Each scene shows the same named points in several views. A view is turned or mirrored, and shifted as a whole, has a little noise and may leave points out.

Scene 1
View 1
k465: [-18  13  -3  11 -36  -8  19   3  25   1  25  11 -21  60  -8 -13  -4  20
 -43  13  10  22  13 -10 -13   0]
k640: [ 38   7  32   0   6 -11  -3   6  30  -5  -4  -6 -22  -7  20 -18  -1 -12
  -9   6  -6 -11   4 -20   3  12]
k862: [-23  28   7 -14 -25   2  35   1 -13  -7  15  -4  24  21 -13  14  17   2
 -17  19  59   4 -14 -13  -3 -21]
k265: [ -6   3  -8  11 -38  -6   2   6   8  -4  12 -13 -24  11 -13 -10   8  11
  -5   0   8   2   5   2   8  10]
k960: [  7  11 -11  16  13   6   5  16  19   9  12  -1 -24  36  15 -26   0  -2
 -31  12 -22   4  12 -18 -18   4]
k332: [-14 -23 -56  -2 -62   3  -2  24 -21   8  33 -33 -23  14 -29 -10   7  34
   5 -11  -5 -26 -18  18  22  23]
k633: [  2 -18 -22 -22 -20   8  17  25 -57  24  27 -54  35 -16 -20  13  18  14
   6   9  26 -60 -43  -1  24 -10]
k898: [-10  20   4 -26 -39  -9  36  -1  15 -16  27  14   3  41  -5   6  -1  15
 -28  11  48   7 -17 -15  -2   0]
k959: [ -6  27  26  41  17   0   4   0  15  11 -10  -9 -11  17   5 -14  15 -16
 -26  25   0  21  34 -17 -23 -22]
k338: [-14  11   3   3 -24   3  16   5 -25   1   4 -30  16 -10 -20  12  23  -1
   3  12  40 -12  -6  -1   9 -18]
k835: [-17  13   6  -2 -29  -6  25   3  -4   3  20  -8   9  32 -12   5   7  11
 -28  17  35   2  -5  -9  -4 -15]
k799: [ 26   4  75   8 -16 -29   7 -14  12   2  -7 -25   8 -24  -1   9   3  -8
 -10  16  35 -17   6 -14  13 -19]
k112: [ 37  -2  44   7  19 -10  -1   4  -1  16  -5 -32   8 -24  13  -3   7 -14
  -9  16   2 -35  -2 -20   7 -13]
k68: [  1  13  -8  -1  10   9  16  17  -3   9  16  -8   2  26   9 -11   6  -1
 -24  17   5  -9  -7 -19 -12  -6]
k622: [ 15 -16 -21   0 -17   1  -5  23  -5  13  18 -27 -18   4  -3 -17   2  12
  -3  -1 -17 -32 -11  -2  12  17]
k288: [ -9  20 -27  27  16  21   0  21   0   6  -1 -11 -20  16   5 -23  21 -11
  -9  13 -14  10  16  -9 -19  -4]
k221: [ 20 -17 -43 -34 -45   0   3  26   3 -10  33 -12 -25   7  -6 -11  -5  22
   7 -16   0 -36 -35   2  26  43]
k290: [ 11  24  25 -10 -22 -10  14  -3  25 -24   1   6 -14   4   7  -3   8  -5
  -9   6  33  10   0 -13   3   6]
k230: [ 16 -11 -23 -20 -22   5   4  22 -16   4  21 -29  -3  -9  -4  -5   7   9
   6  -1   3 -39 -29  -2  19  17]
View 2
k633: [-11  48  -9 -47  15 -11  17  11  18 -39 -24   4 -23  36   7  -1  -3  46
  28 -27   6  21   5 -64  45  18]
k622: [ -8   9  10 -22  19 -20   8 -11  15 -39  11   2  10 -12  -6  -8  -1  14
   7 -20  23  18   9  -9   6  16]
k112: [  0  49  -3  -5 -20 -15  22   0  21   5  -2   7   3 -34  15  19  -7   5
  30 -26   2  24  40  16  39  15]
k338: [  3  21   9 -27 -25   1   4  28  15  13 -12  13   4  19  13  -5  13  32
  15 -13  -4   9  -2 -34  33  22]
k799: [  7  48   2  12 -36  -3   1  10  18  36 -20  24  18 -20  29  27   2  21
  19   9   6  26  29  15  41  26]
k290: [ 23   6   0   3 -20  -1 -14  14  29  21   7  32  34 -28   7 -12   8  13
  -3 -11  12  24   2  19  30  34]
k68: [ -2  -6  -6 -36  -4  -9   8  42  23 -13  18  14   3 -19   2  -7 -12   5
  10 -29   5   0   4  12  26  22]
k265: [  0 -10  18 -12  -4  -6  -7   9  12  -6  10  14  26  -3   4 -12  16  19
  -6   1  20  10  -6  -4   0  22]
k898: [ 14 -12 -15 -25  -1   8 -32  59  32   3  -3  45  25   1  14 -16  -9  31
 -12   7  23  11 -21   5  36  44]
k221: [  8   1  -2 -19  47 -18 -17 -25  29 -57   5  22  23  -3 -12 -31   3  34
 -10 -19  41  37 -16 -27  14  29]
k835: [ -3  -6  -2 -29 -12   3 -12  58  17   4  -2  27  12   9  16  -1  -6  27
   3   3  11   0  -8  -3  26  29]
k288: [  0 -23  20 -33 -22 -10  22  27  11  -2  38  -4  10 -21 -10 -18   5 -10
   8 -40  -5  -9   4  10   0  10]
k230: [  4  21   0 -24  19 -15   4  -9  25 -37  -1  10   4   0  -5 -17   2  29
   9 -29  20  27   2 -30  26  20]
k332: [-15 -12  23 -33  36 -15  -5 -11   8 -55   3   0  14  28  -6 -22  15  38
  -8  -1  32  14 -20 -48 -10  16]
k862: [ 11   3  -9 -35 -22  12 -12  67  25  17  -8  33   9  18  16 -10  -1  33
   7  -7   0   4 -15 -18  46  36]
k465: [ -6 -42   8 -24   0  -1 -22  58  15  -6  22  26  30 -12  10  -6  -6  11
 -15  18  26  -9 -14  28  -2  30]
k960: [ -3 -27   7 -25  -2 -14   6  30  18 -16  37   9  16 -37  -5  -9 -12 -13
   2 -24  14  -4   8  37   2  19]
k959: [ -3 -12  18 -16 -45  -3  16  44   8  32  26   5  17 -31  10   7   1 -13
  12 -14  -8 -10  19  37   6  13]
k640: [ 15  18   2   6 -12 -14   4  -6  27   4  16  20  26 -50   2   0  -1  -5
   6 -23  15  26  24  36  23  23]
View 3
k835: [  1 -12  13  22   7 -17 -13  14  -9  -5   2  -6 -10  19   2   4 -11 -23
 -12   2  -6 -32   2 -28 -30  25]
k288: [-18 -16  -9 -12  37   5   9  15   4  -9  21   1  25 -41  41  21 -22   4
 -10  17  24 -12  -5  10 -31  24]
k112: [-24  21   2  -7 -11 -13  10  -3  -5 -14  23  33 -14 -12  64  58   7   5
   9 -14 -23  -7  23 -19 -39   5]
k622: [  9   0   8  -7   6  24   5  27   1  -6 -13  27   9 -16  46  36  -9  -4
  -5 -17  11 -36   2   1  -6 -13]
k862: [ -8 -23  18  27   3 -15 -17  -5   2 -22  18 -12  -4  27  -8  22  -4 -28
 -30  16  -5 -17   1 -28 -42  31]
k338: [ -2 -16  17   2   0   1 -19 -15   9 -25   8  10  -8   3   5  45   7 -28
 -13   8  -7  -8 -16 -26 -33  12]
k265: [  0 -18   8  -4  27   2  -1  21   2 -10 -23   6  11  -4  21   8   5  -7
  -3  -6   5 -19 -11  -4 -31  -5]
k960: [-18  -3 -12   1  32  -6  17  36 -11   2  14   2  18 -24  51   1 -26  15
  -6  -1  17 -30  19   8 -31  19]
k465: [ -6 -18  -2  17  41 -23   2  43 -14   4 -11 -17  10   7   9 -35 -17  -4
  -7   1   8 -33   4  -8 -34  26]
k221: [ 25 -14  26  13   0  41   1  37   2 -16 -42  24  22  22  32  31   7  -6
 -29 -24  20 -54  12  12   1 -37]
k640: [-29   6  -1  -1  14  -9  25  19  -9 -12   1  20  12  -3  65  28  15  24
   1 -17 -11  -7  33   4 -51  -8]
k68: [-11  -5   0  12  10  -3   5  17  -6  -8  24   4   6  -9  36  23 -24  -3
 -18   6  10 -30  17  -5 -26  27]
k230: [ 13  -6  19   4  -9  29  -5  13   6 -18 -11  27   6   2  35  54   1 -13
 -20 -14  10 -35   5  -3  -6 -17]
k898: [ -4 -23  18  40  10 -17  -6  22 -10 -15  -6 -14   4  45  -2  -8   2 -15
 -33   1  -4 -32  20 -16 -41  17]
k633: [ 26  -1  28   6 -36  30 -30 -11  10 -19   9  33 -24   3  16  82 -12 -43
 -18  -6   1 -43 -11 -31   9  -1]
k799: [-27  11   9   1  -5 -35   0  -8  -6 -18   5  20 -23  14  36  35  32  -2
  16 -17 -45  10  11 -37 -61   2]
k290: [-25 -12   8  13  17 -15  10  12  -3 -21  -4   3  14  20  34  17  23  10
 -18  -5 -11  -1  22  -3 -58  -3]
k959: [-35  -5 -13 -11  37 -30  11   8  -6  -5  27  -5   5 -31  39   5 -11   9
   9  13  -2   6   2  -8 -57  36]
View 4
k265: [ -8  -5   3  21  11  -8 -14  -3  -9 -11  -8 -19  31   8 -12 -14  -7 -14
  16 -12  41  -2  -4 -13   9 -14]
k960: [  5 -13   6  30  28 -21 -11  16  13 -18 -20 -27  33   6 -17 -24  23  14
  20  25   8 -18  18 -11   0  27]
k230: [-27  22  -6   6  11 -11  23  -8 -17 -14 -31  -7  21   6  24  13 -17  -6
  -6  13  37  -4 -27  -3 -12  26]
k640: [-11  25  15  31  23 -24   3  38 -15  -5 -47 -13  44  18 -32   0  22  13
   2  19  18  17   8 -10  13   9]
k633: [-41  14 -34  -3   3   2  45 -23 -27   6 -24   1  -9 -17  54  30 -20 -31
 -14  37  33   0 -34 -20 -33  22]
k332: [ -7  -6  -8  -4  -5 -13   5 -39  -2 -17 -10 -13  26  -4  46 -10 -43 -22
   5 -20  59 -23 -30  -2  -1  25]
k288: [  8 -11 -16  42  35 -21  -1  10  22 -18  -8 -15  31  18 -10 -10   4  -2
  25  31  12 -25  27  -2 -19   3]
k862: [-46 -11 -16  19  24  25  -4  -6 -33 -12  13 -29 -18  -8 -17   5  15 -22
  12  23  19   3 -13 -30 -23 -29]
k898: [-43 -11  12   9  21  22 -22  -6 -39 -23   8 -43  -8  -8 -24 -13  22  -2
  11   1  26   3 -26 -28   0  -8]
k112: [-21  26 -10  30  15 -22  28  37 -17  21 -53   0  25   0  -9  19  22  -7
  -5  49   8  26  11 -23   0   7]
k290: [-27  19  12  29  26  -3  -8  23 -30 -12 -21 -21  23  18 -40   3  17   2
   9   5  28  18  -3 -15   7 -19]
k622: [ -5  11  -4  11   8 -23  14  -1  -2  -9 -35  -9  34   3  20  -1 -12  -3
  -1  10  33  -8 -11  -6   1  34]
k835: [-27 -21 -10  17  15  11 -10  -6 -21  -4   3 -29  -5 -15 -11 -10  17 -18
  12  14  21   0  -7 -32  -5 -12]
k465: [ -5 -35  12  17  16   1 -36  -5  -6 -14   8 -43  16 -12 -23 -39  23  -1
  24  -6  23 -12   5 -28  16   2]
k221: [-24  23  16  -8   7  -9   7 -16 -21 -35 -29 -18  30  12  26  -2 -24   8
  -6 -19  55 -12 -46   6   2  44]
View 5
k338: [  3   9  21  26   9  -5  18   8   3  25 -10   2   4   7 -14  14 -20 -26
 -13 -10 -14 -13  21 -19   6 -32]
k265: [ 11   0   9  -2  26   7  16   9  -4 -14   6   4   9  15 -11 -19 -20 -10
   6 -29 -29  -4  22  19  -4 -18]
k290: [ 25  -3  26  -8  48  -5  -1   4 -22   1 -29  19  -5  16 -30  -4  -2 -15
  17   4 -32  -8  20  16  -9  -7]
k230: [-16   9   6  19  15 -13  10 -14 -12   7 -14   3  41 -13 -39 -17 -28  -6
 -21 -41 -18  -5   9   5   9   1]
k959: [ 30  -8  40 -12  42  34 -23  34   4  14   6  32   2  -7  -1  -9   5 -27
  46  -5 -10 -12  50   7   3 -35]
k68: [  7  -1  21   3   5   9 -15  20 -10   6  -5  34  20 -17 -28 -23  -4 -16
  19 -13  -2 -22  30   6  20 -12]
k898: [ 25  -4  12   3 -14 -19  16  16 -31 -24 -17  28 -17  32 -27  -9  -4  -7
   5  14 -18 -35   8  14  10  -8]
k799: [ 35 -17  56  16  48  -8 -23  -4 -21  26 -24   1   5   6 -14  51  -2  -9
  12 -12 -35  -9  21  -5 -24 -22]
k288: [  3   7  14 -11  35  32  -4  27  14   8   8  30  21 -18 -16 -46  -8 -32
  28 -19  -5  -4  46  10  18 -28]
k835: [ 19  -4  20  12 -13  -2   7  23 -12  -7  -1  20  -7  16 -13   2  -9 -11
   8  -5 -10 -28  22   2   9 -24]
k465: [ 26 -10   7 -11  -9  11   8  29 -16 -41  16  27  -7  22 -10 -31  -7  -1
  29 -14 -16 -31  23  31  11 -16]
k221: [-17   6 -13   6  15 -19  26 -20 -23 -27 -13  -1  42   4 -48 -43 -34   9
 -21 -48 -29  -3  -4  27   3  19]
k332: [-22   8 -18  17  -7   0  43  -4   3 -26  21 -15  35   9 -17 -34 -46   2
 -25 -65 -24  -5   6  18   9 -11]
k112: [ 11  -9  50  16  45   2 -38  -7 -16  36 -22  15  38 -30 -28  23  -4 -13
  15 -28 -17  -6  30  -6  -6 -11]
k622: [ -9  -1  10   8  22   6   1  -5  -7  -4   3   5  46 -16 -29 -25 -25  -2
   0 -54 -19  -4  19  16   7  -2]
k862: [ 15   5  18  19 -12 -14  17  21 -11   7 -17  23 -18  21 -20   7  -6 -26
  -5  18  -7 -32  17 -11  14 -28]

In a view up to two points have been moved. Name them for each view, in the order of its rows, or write -.
view 1 | k290
view 2 | -
view 3 | k835
view 4 | k265
view 5 | k465

Scene 2
View 1
k413: [-13  -4  -2  19  -5 -14  -1   1 -17   2  -5  -3  -5  13  -4 -21   2  -6
   6  24  17 -10  11  -7  19 -23]
k967: [ -3   4  -1  15  -6 -20 -12 -33  -9 -22  -7 -14 -32  23  10 -11   2 -25
   6   3  22  20  -6  25 -23   8]
k475: [ -6   0  -1  20 -13 -13  -4  -6 -11  -1   0 -28 -12   1  10 -22  -4  -4
  11  -3   3   2  12   1  17 -12]
k884: [ 10   7   1  10  13  -6 -11 -33   3 -14  13 -36 -28  12  16 -17 -14 -22
  20  -9   7  11  -2   6  -9   6]
k735: [-27   0  -5  12 -15 -27 -11  -9 -27  -6 -25   5 -13  12  -7 -28  11 -13
  -7  27  18  11   2  10   3 -19]
k441: [ -4  -7   4  29 -26  -7  -4 -29 -17 -13  -8 -17 -22  17   6  -6   5 -14
  14  25   9  -9  12  11  -3 -18]
k420: [ 17  -4   8  27 -22  -9  -5 -36   3 -26   7 -42 -32  13  27  -2  -5 -20
  25 -24   6  15   4  29 -20  14]
k281: [  1  -1   3  14  -3  -5 -15 -40 -10 -12  -3 -25 -26  11   2 -22  -7 -24
  19  21   1  -1   2   5  -6 -17]
k28: [  2  10  -6   4  37 -14  -5 -10   0  -7  16 -11 -20  26   7 -15 -10 -18
   9   1  31   8  -6  -3  -5  11]
k551: [-11   1   0   7 -11 -25 -13 -10 -12  -9 -12 -21 -15   0   7 -33   0 -15
   6 -10   8  23   1  14   2  -5]
k879: [  4  -6   5  29  -9  -5   4 -12  -8  -7   8 -17 -12  20   8  -5  -1  -6
  20  14  17 -14  15   2   8 -12]
k760: [ 10  -2   1  17  26   1   3 -13   1  -1  24 -17 -12  25   4  -9 -14 -11
  25  18  19 -20  10 -17  11  -9]
k523: [  6  10  -3  11  18 -10  -9 -31   1 -18  13 -23 -32  23  17  -7  -9 -22
  12  -4  22  14  -7  11 -19  17]
k927: [-12   9  -7  12   1 -17 -10 -18 -15  -8  -3 -15 -24  13   7 -18  -1 -14
   1   9  15  11   0   6  -1  -2]
k508: [-19  15 -14  18  15   0  -7 -30 -22  -2   6  -6 -28  25   0  -4  -3  -9
   0  53  17 -21   7 -14   5 -16]
k136: [ -8   5  -4  30 -15  -5   1 -19 -16  -8   2 -18 -24  17  13   0   2  -4
   6  20  13 -12  12   4   5  -7]
View 2
k967: [ -9  -7   6 -19  19  22  17  18  37   9  34   8   8 -11  11 -24 -10  16
 -24  15  -1   3   2  13  17  31]
k551: [ -2 -16  16 -24  12  17   6   5  47  37   6  26  14  -5  11 -17 -10   6
 -25  15   5 -16  -9   3  11  24]
k927: [-10 -16  10 -19  22  18  10   4  26  18   8  25  10 -14  18 -16   0  15
 -22  20  -3  -6  -7  -1  10  30]
k281: [ -2 -12  -4 -20   6   9  16  13  24   9  11  31  14 -27  33 -13  -2  27
 -14  15  15 -17  -2  15   6  28]
k475: [  2 -19  20  -4  13  12   8  -4  35  31  -2  38  19 -14  21  -7   9  11
 -19   6   5 -29 -18  -1   4  28]
k884: [ -1  -7   1   1  10   4  28  22  25  21  20  10  11 -17  18 -10  -9  10
  15  25   6  -7   2  10  11  20]
k28: [  0 -13  14  -8  22  19  29  -3   4  13   5  13   4  -2  27 -11 -12   0
  -1  33 -14   9  -5 -10  14  33]
k508: [-19 -20  -3 -20  29  14  10  -6 -10 -12  -4  43   7 -32  43 -11  18  37
 -29  21  -2  -2  -7  -7   4  39]
k879: [  7 -15  20   4  12  18  20  -7  18   1  12  35  18 -17  36  -5  10  19
 -22   0   0 -23 -16   6   5  40]
k523: [ -6  -6   7   1  21  15  29  16  19  12  27   4   7 -10  14 -15  -9   9
   2  25  -8   6   0   5  17  29]
k760: [ 10 -16  13   6  11  12  32 -12  -7   0  -5  35  12 -17  49   0   3  12
   0  20  -3 -13 -12  -3   3  37]
k136: [-10 -15  15   2  24  17  10  -1  21   1  15  35  17 -23  24 -10  19  26
 -30   3  -3 -18 -14   2   7  38]
k413: [  2 -22  20 -21  15  24   8 -19  17  12 -10  48  16 -14  40  -9   7  17
 -40   8  -1 -20 -19  -7   4  40]
k735: [-11 -20  13 -47  20  28  -4  -7  35  16   0  40  12 -11  25 -24  -2  21
 -58  10   1  -8  -9  -2  11  37]
k441: [ -3 -13   9 -11  12  17  11   6  31  -1  21  37  19 -25  31 -16  11  32
 -38  -3   9 -23  -9  15   4  36]
k420: [  4  -1  13  17  10  12  26  28  51  18  48   4  19 -15   3 -12  -2  13
  -1   2   5 -18  -3  26  12  25]
View 3
k441: [ -5  -1  21   1  -8   7 -10 -26 -37  -5 -10   4   8  19 -12   2  -3 -12
 -14  33  -1  10  11  -3  -9  44]
k884: [ -4   4 -16  12  -9   9 -21 -18 -12  -1  19 -16   7  20   0   6 -10  -3
 -27  10   6  28 -11   1   6  17]
k551: [-23  29   1  13  -9   7 -19 -16 -13 -15  -3  10  -7  22  -2  19 -15 -25
 -33  29   0   8  -6  -8  -2  15]
k28: [  3   1 -18   6   0  15  -7   2   1 -11  14  -5   4  14   2  11  -9  18
 -35  26   1  -2 -24   9  20  11]
k136: [  0  -1  27  -1  -3  17   0 -24 -19 -10  -6   2   3  24 -13   3  -1   9
 -16  34  -9   4  10  -2  -2  41]
k475: [-24  19  24   8 -10  11 -23 -20  -6 -16   0  -2  -6  26 -12  10 -12 -10
 -18  34 -13  13  -6  -6   8  32]
k760: [ -5 -13  10  -3  -5  11 -21  -4 -12  -8   9 -15  10  11 -12  -3  -5  26
 -10  36  -9   6 -25  14  27  34]
k927: [ -9  16   4   9  -3  13  -5 -15 -16 -13  -2   5  -1  18  -3  12  -4   2
 -35  28   1   4  -2  -4   0  19]
k413: [-21  10  31  -2  -4  11 -11  -9 -20 -20 -15  12   0  12 -15   7  -4   4
 -17  50 -13  -9 -10   2  12  36]
k967: [ 10   8 -17   9  -3  10   1 -18 -23  -3   3   7   7  22   4  15  -8 -17
 -37  18  14   7   8  -3 -13  18]
k735: [-19  25  21   4  -1   8   1 -11 -32 -20 -27  30  -3   9  -7  16  -3 -10
 -36  46   1 -15   4  -7  -7  23]
k281: [-13   5   5   7  -9   3 -20 -20 -40  -3  -3  -3  11   9  -8   1  -2  -3
 -25  23   7  22  -5  -2   1  28]
k523: [ 12   0 -24   9  -4  13  -5 -13  -7  -1  19  -9   8  21   5  11 -10   2
 -35  11   9  14  -5   2   3  14]
k508: [ -5  -4  26  -2   4  17   5 -15 -37 -12 -13   1   9   2 -12  -6  16  45
 -30  36  -4   2  -2   3   8  32]
k879: [ -3  -6  19  -3  -8  11 -16 -17 -15  -8   1  -4   8  23 -13   2  -9   0
  -6  38 -10   4  -2   4   8  44]
View 4
k551: [ 15  11   4  23  -1   3   1 -16  13  16  22  -3   1  18 -14  -8 -11 -28
 -10 -23  -8 -27   2  -9 -14   4]
k281: [ 27  -3   0  17 -17  -6 -11  -4  -8   4   6 -11  -4  14 -17   9 -20 -22
  -7 -31  21 -18 -17  -2  -4  14]
k136: [ 21  13  -1  11   6   0   4  20  -1  -6  17  -3   4  -3 -19   2 -10 -15
  -8 -24  28   0 -10   1  -1  -1]
k420: [ 10   5  23   9 -11   8  -6  28   7  21  -9  -6 -19  39  -6   0  -8   4
  16 -32  -1 -17  10  -4   0  14]
k879: [ 18  24 -13  10  -8   4  -6  22   5   0  16  -5   9  11 -14   3 -13 -13
 -10 -15  31  -2 -17   1   1   6]
k441: [ 24  16   0   0  -6  -5  -1  11  -6  -5   9  -6   2   6 -19   2 -11 -20
  -7 -38  31 -19 -15   4  -2  -2]
k967: [ 18   1  18   9   3  -9  -9  -2  -8  24  15   1  -7  14  -3   6  -8 -16
  16 -31  -2 -13  -2   8 -18  10]
k28: [ 21   1  -9  34   0  -3 -19   0   3  30  33   1   6  11  -2  13 -17 -13
   3   5   0  17 -14   2 -14  25]
k413: [ 22  26 -23  16   0  -2  -1  -5   6  -3  33  -3  21  -3 -18  -2 -14 -32
 -25 -12  28  -9 -21   0  -7   0]
k760: [ 25  11 -26  30 -15   3 -20  17   3   7  21  -8  11   9 -15  15 -24 -11
 -13   4  31  16 -28  -1   2  24]
k523: [ 18  -8  12  27   0  -3 -15  11  -2  28  14  -1 -10  18  -3  14 -13  -4
  16 -13  -2   7  -4   3 -11  22]
k884: [ 19 -10   7  32 -14   4 -14   8   2  20   5  -8 -12  28 -10   9 -20  -7
   3 -14   1  -4  -5  -7  -5  25]
View 5
k523: [ -1 -21  -9 -24 -13   7   8 -23  14 -11 -15   2  18  -6  12   8 -11   9
  -7  28   3   1   9  23  15   7]
k735: [-29   1 -26   4 -24   8  28  -5   7  -5 -24  21  -5 -20 -42  13 -16 -12
   5  -4 -21   6 -19  20   2 -25]
k884: [  6 -22  -9 -22 -13  -1   8 -34  28 -13 -19   3   4  -8  13  13 -13   3
  -4  10  -2   0  19  22  11   6]
k475: [ -3  -3  -7   7 -12  -9   0 -20  28 -26 -22  14 -17 -15 -14  21 -11 -16
  -4  -8 -11   2   8  25  -1 -19]
k28: [ -9 -22   3 -19 -21   7  15   1  24 -19 -17  11  23  -6   0   3  -8  -8
  -7  34  -2  12  18  23   6   1]
k441: [ -7  -5 -26   1  -9   4  18 -26   8 -14 -25  19 -24 -24 -17   0  -6   1
 -20 -13 -11 -14  -7  25  18 -16]
k413: [-18  -3  -7   9 -19   1  21   2  23 -25 -27  28 -16 -22 -32   2  -4 -21
 -13  -4 -16   3   4  24   2 -25]
k760: [ -3 -21   7 -12 -17   3  18   0  36 -34 -26  26  -8 -21  -2 -13   2 -13
 -30  11  -4   1  33  25   9  -6]
k420: [ 18 -16 -17 -11  -4  -5  -5 -54   7 -14 -13 -13  -4   1  15  21  -9  10
  -9   4  10 -18  -6  32  22   8]
k136: [-10   0 -17   1  -3   0   1 -13  10 -21 -24  23 -17 -26 -10   2  -3   3
 -21   3  -7  -6  -1  23  14 -20]
k508: [-27  -3 -18 -15 -12  13  20   6  22 -12 -32  44 -10 -42 -15 -17  -7   9
 -26  10 -17  10  18  11  15 -23]
k281: [ -5 -16 -22 -18 -18   4  26 -32  25  -8 -28  17 -14 -22  -6   3 -14   2
  -8 -10 -13  -4  11  21  15  -5]
k879: [ -3 -10  -7   3  -9  -1  10 -12  17 -31 -22  18 -17 -18 -11  -3   3 -11
 -26  -1  -2 -10   7  29  13 -14]
k927: [-12  -6 -14  -9 -14   1   9 -17  20 -12 -22  15   0 -17 -11  14 -14  -1
  -2   8 -11   6   4  19   7 -14]
View 6
k735: [-19  18 -14   4 -18   4  19  18  31  31 -32  -2 -38 -31  28  -5  -6 -12
  38 -27  -1   5  31  15 -18   6]
k523: [-10 -11  -9  -8 -14   1   0 -10  13  23  -3  -3  -1  11  14  17 -23  -4
  -5 -24  -4  12  23  17  17 -26]
k879: [  7  16   6 -13   7  30  18  -1  14  30 -18  -4 -26 -13  13  16   5  -9
   6 -17  -1   3   3  15   2  -1]
k927: [ -9   7  -5  -1 -16   8   6   8  23  28 -16  -8 -19 -11  25  14  -7  -8
  16 -22 -12  10  27  17  -6 -12]
k884: [ -9   2   0 -19 -15  14  -9 -11   7  29  -2  -5   1   7  17  31 -11   4
  -4 -16  -9  14  25  21  -1 -21]
k967: [-27  -2 -13 -13 -18  -4  12  -3   9  26 -17  -9 -10   5  23   9 -20 -14
   8 -27   5   4  36  14   7 -17]
k475: [ -6  19   6 -15  -2  24   9   7  13  33 -16 -10 -26 -24  24  26  11  -3
  12 -12 -22  12  26  18 -16  -1]
k508: [ 25  22  -2  18 -22  24   8  11  44  24 -22  -5 -20   0  21  10  -6 -14
  31 -27   9  -3 -11  19 -12 -17]
k420: [-30   2   3 -38   1  10  13 -13 -17  30  -9 -21  -1  16  20  33  -5 -12
 -16 -16  -1   5  37  11  11 -17]
k281: [ -7  21  -2 -18 -21  22  -1  -4  13  33 -18  -2  -9   2  21  19  -9  -2
  17 -19  14   5  16  19 -20  -7]
k136: [  4  18   5  -4  -2  22  23   8  18  27 -21 -19 -23  -5  23  17   5 -20
  13 -19  -3  -2   9  12  -1 -10]
k760: [ 28   9   6  -2  -1  35  -1  -7  27  26  -5   9 -18 -11   3  20  -4   5
   3 -17  -7  12 -11  22   2 -10]
k413: [  7  21   0   1  -3  26  15  11  31  31 -24   3 -39 -34  17   6   4  -4
  26 -19  -9   7   9  19 -12   7]
k551: [-28   8  -6 -16 -14   5   3   5  11  35 -17  -6 -23 -23  27  17  -5  -1
  15 -17 -18  16  45  19 -16  -3]

In a view up to two points have been moved. Name them for each view, in the order of its rows, or write -.
view 1 | -
view 2 | k884
view 3 | k136
view 4 | -
view 5 | k927
view 6 | k523
